A landscape with many valleys, sampled at points; each row gives a point and its height.
From any point a ball takes the steepest step (drop divided by distance) to one of its 2 nearest points. It stops when none of these is lower. Distance is the straight distance between rows; heights are no part of it.
q714 h=277: [184 120 107 163 165  73  93 142 103 107 103 130  84  47  87  76 116  87
 154 149 169  97 118  90]
q509 h=281: [143 101 152 142 137  98 148  81 128 138  58 149 139 134 122  95  88 151
 136  54 167 116 162 157]
q16 h=651: [ 96 122 162  89 110 144 151 158 117 135 116 131 161 156 160 135 140 183
  95 120 139 143 106 153]
q530 h=553: [113 119 155 128 193 180 114  87 134 144 165 138 111 127 129  97 137 147
 110 145 162 125 132 170]
q885 h=224: [146 165 106  84 116  84 119 132  98  98 173 117 175  95  62 143 156 126
 133 127 111 153 142  94]
q925 h=376: [148 101  98 111 156 114 146 128 102 114 125 117 124  90 102 109  85 116
 142 157 229 108 129  86]
q367 h=235: [167 123 201 160  70 127 130 133 127 112  70 148  79 177 147 137 153 150
 123 107 153 137 174 153]
q411 h=325: [ 86 104 144 163 120 126 106 116 168 146 112 123  97 162 189 143 163 131
 106 158  65 127 111 156]
q919 h=189: [173 103 184 156 170 104 114 100 176 144 118 141  63 153 118  70 121 124
 149 115 172 117 155 158]
q430 h=371: [150 102 168 142 142 136 134  58 153 125  77 158 133 100 116 108 125 147
  99  73 134 126 164 194]
q420 h=487: [ 98  89 103 119 180 145 149  97 138 139 164 124 127 165 162 131 116 125
 165 196 140 127 116  92]
q371 h=441: [185 125  94  96  80  84 120 117 118  80  68 132  87 146 161 193 147  90
 115 145 129 124 154 119]
q491 h=47: [182 147 130 156  84  75  76 117 122 113 112 160  80  88 107 123 102 146
 138  78 152 123 178 149]
q354 h=618: [157 134 100 130  91 164 146 151 141 146  80 122 228 142 179 154 118 111
  90 114 109 140 119 103]
q47 h=460: [100 111 177 161 118 121  90 106 158 176 132 149  69 153 138 123 109 140
 134 184  94 130 101 149]
q191 h=528: [ 98 115 107 103  62 182 152 171  94 131 186 106 166 139 149 181 133 121
 104 122 135 140 116  91]
q245 h=152: [120 139 138 152 158  79 119 105 113 150 111 156 116 162  88  89  94 133
 171 126 164 150 168 122]
q213 h=804: [133 129 173 152 115 127 124 100 171 155 125 156 146 143 164 109 143  93
 153 122  72 123  97 108]
q312 h=927: [132 113 170 122 128 128 160 136 136 101 166 109 136 153  72  82 178 166
 160 131 102 157 162  98]
q552 h=336: [130 171 132 132  94 150 111 137  87 130  95 156 172 138 101 144  85 110
 138 141 128 126 155 123]
q822 h=734: [ 66 171 124  90 102 136  94 166 100 145 127 145  66 118 136 154 113 119
 104 142 152 133 114 173]
q34 h=188: [179 121 104 142 104 114  91 113 122 115  81 127 134 102 102 159  94 132
 117  94 139  89 171 134]
q977 h=208: [151 108  93 141 152  89 121  90  86  96  64 155 160 129 117  97  84 182
 162  72 169 108 157 131]
q691 h=394: [144 189  99 101 130 136 100 157  81 129  99 150 114 110  90 141  78  90
 159 131 112 124 121 113]
q699 h=472: [104 110  83 154 140 157  93 125 125 166 170 111 129  76 141 149  85 105
 131 128  98  89  83 107]
q981 h=902: [136 142 216 167 109 137 127 123 148 138 145 120  96 125  76  77 155  99
 150 104 113 144 145 128]
q436 h=769: [ 95 152  55 116 110 135 145 175 115 146 100 128 120 133 148 178 127 151
  78 131 119 176 129 170]
q210 h=573: [ 94 126 136 130 195 148 205  97 147 158 156 140 148 151 123  76 153 136
 167  83 131 157 121 133]
q273 h=361: [177 116 185 160 122 150 175 110 131 155 145 147  44 117  72  73 106 138
 131  88 145 169 117 172]
q899 h=266: [139 186  99  76  98 120 114 152  94 115 153 114 190 116 154 164 154  88
 118 111 110 108  84 114]
q755 h=644: [136 161 124 131 101 177 104 160 129 144  95 101 238 155 174 148 108 108
 112 113 101  75 100 106]
q112 h=253: [175 204  92  87 128  84 111 166 107  98 150 140 167 131  79 152 143 126
 155 154  69 141 145 114]
q232 h=682: [106 160 155 128 102 158  83 156 163 143 108 126 164 145 167 140 105 101
 110 145 121  90 107 126]
q761 h=331: [ 84 148 122 172 129 159 100 121  98 115 151 134 165 147 149 152 154 166
 140 171  45 126 119 125]
q262 h=631: [123 120 180 111 135 153 151 112 120 170 166 140 154 147 199 116 150 151
 109 113 138 157  77 159]
q165 h=236: [151 135 166 141  75 104  93 120 149 152 112 158 110 137 117 145 110  92
 135 167  93 148 156 110]
q153 h=81: [138 110 173 138 179  90 133 104 174 135 165 105  78 131 100  77 141 101
 159 136 192 133 131 122]
q594 h=151: [168 153 194 142  76 101 110 121 118 111  89 162  97 125 106 113 118 139
 145  89 147 131 155 138]
q41 h=547: [111  85 151 138 187 156 197 105 146 149 130 128 127 185 124  76 129 155
 140 113 176 135 118 136]
q164 h=120: [142 180 118 150  79  96 107 136 156 129  77 137 141 173 149 154 142  74
 116 160  75 153 165 124]
q229 h=229: [122 112 127 140 141 112 112  96 127 159 140 134 110 142  99 120  85 119
 139 164 171 144 146 128]
q39 h=280: [138 115  93 113 125  95 134 136  68  88  83 103 158 117 100 167 110 156
 115  94 118 102  94 131]
q826 h=789: [ 90 121 110 138  97 151 168 137 134 181 112 149 107 130 186 157 127 136
  73 130 117 157 113 166]
q717 h=153: [135 122 158 110 153  83 121 124 168 141 134 105 122  96 111  89 139 120
 133  96 149 121 103 114]
q358 h=276: [179 104 120 140 109 121 102  90  97 101 128 104 143  87  78 142 119 120
 130 108 164  99 162 102]
q612 h=228: [195  92 110 142 177  73 130 123 108 109 117 102 129  63 117  67 127 101
 151 155 151 105  77  51]
q771 h=659: [ 72 117 125 154 172 114 107  99 158 141 222 117 129  92 117 128 182 155
 125 104  75 142 133 140]
q904 h=593: [103 144 118 113 185  97 163 108 160 172 173 142 169 133 110  88 129 130
 164 101 145 172 118 123]
q532 h=667: [ 64 123 154  89 127 129 177 145 116  77 146  98 115 129 118 137 181 168
 104  96 187 133 117 168]
q291 h=762: [112 117 158 153 146 146 133 137 142 150 161 115 139 146 161  83 152  78
 168 117 118 114  97  73]
q686 h=917: [140 128 205 155 133 132 123 140 137 121 188 105 119 110  73  69 180 130
 140 134 113 135 117 104]
q67 h=411: [158 109 110  89  95  78 107 137 110  95  73 126  56 106 139 148 110 102
 131 139 118 122 109 109]
q938 h=335: [163  94  93 161 141 112 122 111  81  89 115 113 124  93  81 119  93 139
 154 131 206  97 168  91]
q942 h=660: [ 58 111 157  95 126 148 181 150 128 134 150 114 141 149 126 115 168 168
 109  83 139 144 111 146]
q202 h=207: [126 139 105 174 115  97 115 141 167 131  70 118 137 166 178 156 152  96
 100 149  46 130 121 125]
q789 h=772: [132 160  81  93 135 147  96 145 154 123 141 111 151  88 176 183 145 113
  70  90  85  88 106 171]
q470 h=490: [107 146 150 155  57 187 132 150  95 133 188 122 172 122 170 152 148 110
 127 126  87 131 105  97]
q831 h=305: [141 105 144 159  91 135 123 127 129  92  39 142 102 185 166 149 144 153
  98 147 150 127 197 164]
q329 h=293: [132 155  95  94 115 132  99 160 120 110 184  75 207 164 137 163 130 105
 121 144 127  89 111  94]
q963 h=421: [114  88  91 122 179 152 145 139 142 135 151  99 108 128 116 105  93  98
 162 194 193 105 112  85]
q396 h=192: [151 106 138 120 167  94 114 139 144 115 151  97 145  70 119  70 147 123
 126 147 156 116  81  81]
q559 h=282: [192 123 209 158 111 186 162 107 130 148 117 161  84 149 117  88  84 128
 136 117 142 144 122 154]
q720 h=561: [145  99 104  82 152 140 153 137 116  77 134 105 167 146 116 131 138 145
 162 171 160 102 136  74]
q348 h=559: [139 115  67  70 142 103 139 150 153 127 120 114 146 159 162 161 109 125
 135 177 110 116 104 103]
q178 h=677: [ 62 117 103  86 160 142 179 116 132  99 162 118 120 116 131 154 156 163
  95 133 194 138 162 167]
q128 h=209: [ 98 139 166 129 143 144 107 115 129  95 147 122 154 163 146 108 202 137
 150 169  73 121 128 110]
q531 h=190: [ 94 172 137 115 121 115 138 119 108 115 179 105 186  95 101 129 196 108
 132  88  98 136 133  97]
q125 h=716: [ 98 142 123  79 127 127 129 145 153 142 118 142  80 125 160 154 123 121
  89 132 186 139 151 157]
q908 h=823: [ 80 133  66 169 112 162 142 151 150 167 144 129 122 132 224 166 139 103
  91 121  88 166 122 138]
q823 h=576: [149 105  79  94 157 121 160 157 125  30 117 114 122 155 105 134 127 186
 182 175 152 121 160 101]
q83 h=699: [105 109  91 109 174 128  88 111 152 112 201 119 128  74 129 146 156 160
  97 130  91 126 120 150]
q488 h=430: [ 95 142 122 147  88 167  94 139 113 126 211  98 165 123 147 158 145 157
 123 146  57 131  99 113]
q665 h=737: [101 155  68  91 168 137 106 120 163 141 144 142 122  68 158 160 141 147
  76 123  78 135 139 178]
q555 h=571: [107 128  71  84 129 129 170 153 153 126 145 102 165 141 185 170 131 121
 111 125 135 120  94 100]
q209 h=537: [114 112  55  89 174 127 140 120 116  96 133 114 152 158 157 153 122 127
 161 206 127  98 126 100]
q278 h=503: [148 109 151 156 151 162 138  88 138 134 119 155 111  48  87  74 114 175
 129 111  84 141 103 152]
q244 h=424: [163  97 173 182 156 145 162  89 122 164 150 147  83  71  94  83 120 139
 116 114 127 153  81 171]
q15 h=230: [107 143 128 158 129  92 145 109 131 152 111 158 170 173  81 120 113 109
 153 104 102 166 177 119]
q72 h=602: [ 91 105 145  99 171 158 138 111 155 153 183 119 137 134 189 110 148 143
 110 130 171 113  99 155]
q991 h=312: [146 148 147 117  79  84 122 178 148 136 129 153 110 178 117 146 111 129
 157 155 129 182 181 104]
q603 h=284: [ 82 173 152 156  89 110 138 138  83 129  91 144 176 173  94 140 109 113
 154 108 107 141 140 125]
q616 h=617: [ 86 145 119 141 168 114 131 103 141 159 191 142 139  95  82  96 132 148
 141 115 113 156 136 138]
q866 h=721: [ 91 148 137 140 123 166 102 178 163 160 135 118 130 137 157 102  98  91
 145 109 106  86  86 109]
q700 h=436: [111 114 149 159 105 108  97 114 115 132  68 164  56 155 133 141  94 161
 120 163 118 135 123 176]
q463 h=306: [147  94 125 121 147 124 143  61 107 137 121 138 130 156 128 130 134 122
 124 154 177 143 182 135]
q935 h=563: [135 101 103 128 125 118 112 159 141 143 145  93 128 107  94 152  93 127
 127 134 114 104 116 101]
q576 h=464: [104 113 137 134 166 145 131  96 138 131  95 149 140  91 117 106 120 166
 109  87  97 105 109 172]
q99 h=429: [173 168  57  75 107 122 146 165  74 108 101 132  87 130 111 174  96  90
 157 129 110 136 127 107]
q307 h=362: [112 123 125 155 103 132 105 158 117  99  47 139  96 177 150 149 132 180
 110 171 101 153 159 163]
q876 h=754: [ 80 155  70 112 100 138 124 178  94 139 143 131  81 119 106 180 109 135
 116 130  90 141 100 155]
q270 h=328: [175 124 143 146 119 106 101 143 104 121 123 125  53  51  85  95 117 121
 146 142 153 125 113 112]
q43 h=140: [112 189 150 113 109 110 110 146 145 102 143 130 161 135 142 113 204 108
 126 116  68 134 137 107]
q324 h=596: [156 151  83 119  97 132 139 201 153 141  90  92 169 134 140 159 105 105
 103 113  85 127 136 123]
q871 h=696: [ 87 119 126 105 145 174 152 128 172 126 131 115 110 146 139 140 146 116
  97 122 181 123 182 160]
q740 h=858: [139 141 213 192 110 141 118  89 173 131 131 138 111 124 122  85 168  90
 158 131  52 117 108 122]
q640 h=332: [126 113 132 150 149 135  90 102 124 170 162 141 145  85 127 109  88 103
 114 150 154 119  95 130]
q713 h=578: [143 131 100  83 113 131 123 177 176 123 104 113 135 153 123 154 120 139
 118 147 109 121 150 112]
q440 h=451: [185 162  56  93  86 115 151 173  95  91  50 143  81 126 157 185 108  90
 118 120 122 140 138 131]
q801 h=391: [153 101 171 135 144 144 142  29 113 149 121 165 121 143 124 125 133  98
 103 107 172 138 152 186]
q567 h=375: [168  89 128 118 107 115 135 135 100  95  96 129  14  83 112 114 124 113
 153 130 143 123 108  83]
q451 h=252: [139  88 113 136 136  75 116 111  66  71  69 117 158 123 104 132 101 198
 134  87 167  89 122 126]
q688 h=170: [165  88 185 145 136 144 128 130 136 141 100 156  94 151 115  76  97 182
 153 135 154 134 136 151]
q774 h=495: [149  88 168 168 183 158 149  85 143 169 189 125  99 136 103  85 130 145
 100 124 172 119 104 182]
q545 h=552: [ 88 116  61 109 116 184 159 152 117 132 172  86 184 155 199 195 125 124
 105 135 156 119 115 115]
q120 h=233: [107 195 120 109  87 152 129 163  91 110 150 117 198 106 115 169 163  87
 109  96 126 115 155 111]

For each start below, name the point where the ball stops.
q440 -> q245
q16 -> q688
q436 -> q688
q420 -> q491
q555 -> q43
q371 -> q153
q700 -> q491
